Each scene shows the same named points in several views. A view is turned or mirrored, shifted and resized as a whole, has a little noise and may leave points out.

Scene 1
View 1
Gif: [4 -11 22 -26 8 11 -8 1 -14 1 -10 -4 4 1 1 3 -16 -4 15 6 -21 -4 -15 -12]
moba: [-1 4 9 -6 7 4 6 -3 -17 -33 13 16 -5 0 -21 -13 -4 3 18 13 0 0 -1 -2]
sovo: [3 1 8 3 -11 -9 2 1 -9 -7 10 20 -17 6 -4 -1 12 -6 12 2 -3 0 -4 -6]
dage: [-3 -3 3 7 -18 0 -2 3 8 17 -1 15 -22 5 15 4 12 -8 8 0 -8 -2 -3 -6]
Bire: [10 -20 24 -2 11 -21 0 -12 -26 -11 14 23 -15 -16 -9 -3 4 5 9 7 3 -14 -4 -6]
Ras: [-4 -5 3 6 -21 -7 18 5 -14 -9 16 21 -6 5 -22 0 13 -3 14 2 -5 0 1 -2]
lazez: [-1 0 6 -4 -21 4 5 8 -3 6 1 9 -7 13 -2 5 6 -10 13 -2 -15 3 -8 -8]
luv: [-9 -15 3 12 -11 1 5 -2 6 16 0 19 -19 -10 9 -2 10 0 6 4 -4 -9 5 -1]
zab: [-3 25 -11 12 -42 5 1 16 16 9 4 15 -24 35 11 9 23 -22 12 -7 -11 17 -8 -8]
gogip: [3 -2 7 12 -13 -11 -6 -1 4 13 4 21 -30 3 18 4 17 -9 6 -1 -2 -3 -5 -7]
nek: [6 15 8 -2 -7 -5 0 2 -12 -24 13 18 -15 15 -11 -4 7 -8 16 5 -2 7 -9 -8]
vokap: [17 22 17 -13 5 -4 -21 0 -10 -19 3 10 -21 22 10 1 1 -15 15 4 -7 9 -21 -16]
kif: [3 -7 13 -11 -9 -2 9 4 -21 -11 9 10 2 5 -20 2 0 -3 16 3 -12 -1 -8 -8]
seno: [-3 2 8 -4 7 11 -5 -3 -2 -10 -1 11 -13 -1 4 -9 -4 -1 14 11 -6 -2 -3 -4]
Difu: [-5 4 -4 15 -32 -4 8 8 7 11 8 21 -21 13 4 4 22 -11 9 -3 -6 4 -1 -4]
Gofas: [10 11 8 19 -14 -22 -15 -4 7 10 9 29 -46 10 28 5 27 -15 4 -3 5 0 -8 -9]
luz: [2 -20 16 -4 -8 -5 -1 0 -6 21 -4 10 -12 -4 9 7 4 -4 7 0 -13 -10 -7 -9]
Nabe: [18 -5 24 -7 -3 -27 -3 -3 -29 -13 17 20 -15 6 -11 6 10 -7 12 -1 -3 -3 -14 -13]
Muruv: [7 11 15 -21 6 8 -4 2 -19 -29 5 4 0 14 -15 -5 -10 -6 20 9 -12 6 -14 -11]
zin: [11 -10 22 -1 7 -17 -12 -9 -13 2 5 20 -24 -5 12 2 6 -3 7 4 -2 -9 -10 -10]
Sog: [-10 -3 -4 17 -22 -7 23 3 -10 -16 22 30 -12 -1 -26 -8 18 2 13 5 5 -1 11 4]
View 2
Gif: [-1 -3 2 4 1 -6 1 9 11 -3 -9 -11 -16 1 29 -3 0 -16 -9 -3 -2 12 12 -9]
Ras: [8 12 -6 -5 8 -20 1 7 19 -12 -2 -13 -7 -4 12 -6 -7 9 22 3 4 -8 3 18]
kif: [4 3 -5 -1 9 -17 1 8 19 -10 -6 -18 -9 -1 20 0 -4 -2 7 1 3 2 5 11]
Sog: [11 14 -4 -13 9 -24 0 9 15 -14 -1 -8 -9 -9 9 -8 -8 15 31 7 10 -16 -5 25]
Muruv: [3 3 6 -4 18 -12 -1 10 12 -2 -10 -25 -8 -14 26 3 -2 -4 -3 8 6 15 5 1]
Gofas: [2 16 7 -4 0 11 7 -17 -8 -6 15 -1 5 -14 -7 -25 -12 6 24 2 -19 -4 -6 4]
nek: [5 11 5 -7 17 -10 2 2 9 -6 -2 -21 -1 -17 12 -5 -7 6 12 9 1 6 -1 9]
sovo: [5 9 0 -5 7 -9 2 0 8 -9 2 -10 -5 -9 10 -10 -7 4 17 3 -2 -2 -1 10]
gogip: [2 13 3 -2 -3 3 5 -7 1 -7 8 1 -5 -6 3 -22 -9 2 20 -1 -12 -5 1 3]
Difu: [6 24 2 -1 0 -4 3 -1 15 -7 1 -4 -3 -6 0 -23 -11 14 30 1 -8 -10 11 7]
dage: [2 16 4 0 -5 1 3 -1 8 -5 2 1 -9 -3 7 -23 -8 3 20 -2 -10 -6 10 -1]
zin: [1 -3 -1 -3 0 0 5 -6 -5 -9 10 -4 -7 -4 11 -9 -5 -11 5 -2 -10 1 -9 6]
moba: [7 2 4 -14 16 -20 -2 13 7 -8 -6 -16 -13 -16 24 2 -1 0 8 9 13 3 -7 12]
zab: [4 36 12 3 6 4 3 -3 19 0 -4 -13 5 -14 -3 -29 -13 22 30 6 -12 0 24 -3]
Nabe: [3 -3 -7 0 13 -11 5 -6 8 -11 6 -23 3 -6 11 4 -8 -5 3 1 -6 6 -10 17]
luz: [0 4 -5 4 -8 -2 4 0 9 -9 2 1 -13 8 15 -15 -5 -10 9 -8 -10 -4 7 1]
View 3
seno: [-6 6 -5 0 0 7 -1 7 -3 1 2 10 -13 2 11 -4 4 7 -5 -3 -2 -9 9 -8]
lazez: [0 4 -4 -4 -5 6 -2 5 -3 -7 3 -1 -4 4 5 -5 -1 9 8 -1 9 -9 -3 2]
zin: [14 -5 -6 -8 -10 11 5 7 -5 0 4 12 -10 3 13 -10 9 6 4 -2 -4 -2 5 -18]
Gofas: [9 -6 -2 -25 -22 27 4 6 6 8 2 17 -6 5 8 -20 1 17 7 0 7 -10 -2 -10]
Difu: [-1 3 -9 -12 -18 17 -3 7 6 -2 6 3 -3 4 2 -11 -5 11 4 1 12 -17 -11 3]
moba: [-12 0 -14 1 2 -3 1 15 1 1 11 -4 -17 10 8 -5 2 4 -6 -10 -10 -9 7 -14]
luv: [8 6 -14 -2 -16 17 -4 7 0 -3 4 13 -7 -4 9 -7 3 2 -5 4 4 -14 -4 -3]
luz: [16 3 -7 0 -9 10 -1 3 -8 -8 2 8 -5 -3 10 -4 7 2 5 4 5 -5 0 -6]
Bire: [13 -8 -18 -1 -10 3 5 14 -3 -2 11 3 -14 6 13 -8 9 -2 -1 -5 -12 -2 3 -24]
vokap: [-5 -4 9 -16 4 5 6 5 -4 5 0 6 -12 12 10 -10 3 19 11 -9 0 -1 13 -13]
kif: [0 -1 -11 2 -1 -4 1 11 -4 -8 9 -8 -10 8 6 -2 1 3 6 -5 -1 -5 0 -9]
zab: [-11 5 4 -20 -12 18 -2 3 7 0 1 2 0 7 -2 -13 -10 21 11 0 21 -18 -8 12]
sovo: [0 -1 -10 -8 -10 8 2 10 2 -1 7 1 -9 7 6 -10 0 8 3 -4 1 -10 -2 -9]
nek: [-9 -3 -6 -11 -3 3 3 11 3 2 8 -4 -12 13 5 -10 -2 12 5 -9 -1 -8 3 -10]
Nabe: [8 -12 -9 -9 -6 -1 8 12 -2 -3 10 -6 -11 13 9 -10 4 6 11 -8 -5 0 1 -20]
Muruv: [-12 0 0 -1 11 -7 3 9 -6 -2 5 -5 -14 12 8 -2 2 9 5 -10 -5 -3 12 -11]
Ras: [-3 -1 -18 -2 -11 3 -1 13 4 -6 12 -8 -8 8 3 -7 -3 3 2 -5 1 -13 -8 -5]
View 4
Gofas: [-29 20 -12 10 -10 9 -18 -11 -3 -22 -2 9 -18 -13 -10 -42 0 15 16 -12 26 -13 -6 4]
dage: [-12 9 -8 1 5 1 -10 10 -5 -7 -3 5 -14 -13 -8 -28 -3 5 11 -14 17 -6 -2 6]
moba: [-7 -16 -4 2 8 -5 14 -25 2 -2 2 -4 -6 0 -5 1 8 9 2 -8 2 2 -24 -5]
zin: [-19 10 -11 -10 -12 10 -4 -8 1 -9 3 -4 -17 3 -3 -16 10 6 23 -11 14 -2 -13 2]
Gif: [-4 -5 -9 -14 5 -8 -2 4 1 7 9 1 -14 9 3 8 8 -12 21 -12 2 -2 -8 16]
Nabe: [-20 -4 -20 8 -5 8 1 -17 12 -11 -4 -7 -13 7 -1 -3 9 8 25 2 10 5 -25 2]
zab: [-15 1 -14 33 19 -12 -20 3 -3 -14 -10 20 -11 -24 -11 -33 -14 7 3 -7 21 -15 0 16]
Sog: [-8 -11 -6 15 13 5 14 -8 3 -8 -14 -8 -3 -16 -12 -22 -4 21 -4 -4 12 10 -23 -19]
Difu: [-13 4 -11 17 11 1 -8 8 -2 -11 -12 6 -10 -20 -11 -33 -9 12 5 -8 20 -3 -6 1]
gogip: [-19 14 -8 4 -2 6 -11 0 -4 -13 -3 4 -16 -12 -9 -34 -1 10 13 -13 21 -7 -6 2]
nek: [-15 -9 -12 16 7 -5 0 -22 4 -9 -1 5 -9 -4 -6 -8 3 9 8 -4 9 -4 -19 4]
seno: [-8 -3 -1 -8 5 -6 3 -12 -6 -1 8 4 -11 -3 -6 -9 6 2 5 -17 6 -7 -10 4]
vokap: [-22 -1 -14 10 -1 -9 -12 -27 3 -10 9 14 -16 4 -2 -5 7 0 19 -8 10 -16 -12 20]
lazez: [-8 -4 -13 10 13 -5 -6 8 1 -3 -5 5 -11 -8 -5 -13 -3 0 12 -7 12 -2 -7 10]
luv: [-8 8 -2 -9 3 6 0 11 -7 -4 -4 -3 -12 -14 -9 -29 -1 8 7 -17 15 0 -6 -6]
Bire: [-15 1 -10 -13 -10 14 11 -13 6 -6 0 -15 -13 7 -3 -8 13 11 20 -7 8 9 -24 -10]
Muruv: [-8 -17 -11 5 10 -12 4 -22 5 0 7 4 -9 6 0 11 8 -2 11 -6 0 -4 -19 12]
kif: [-6 -13 -14 6 10 -2 6 -2 7 -1 -5 -5 -9 1 -1 1 3 2 14 -2 5 7 -19 2]

In a view up to two points have been moved. Name them for each view, in the order of its rows, or write none.
view 1 | Nabe
view 2 | none
view 3 | none
view 4 | gogip
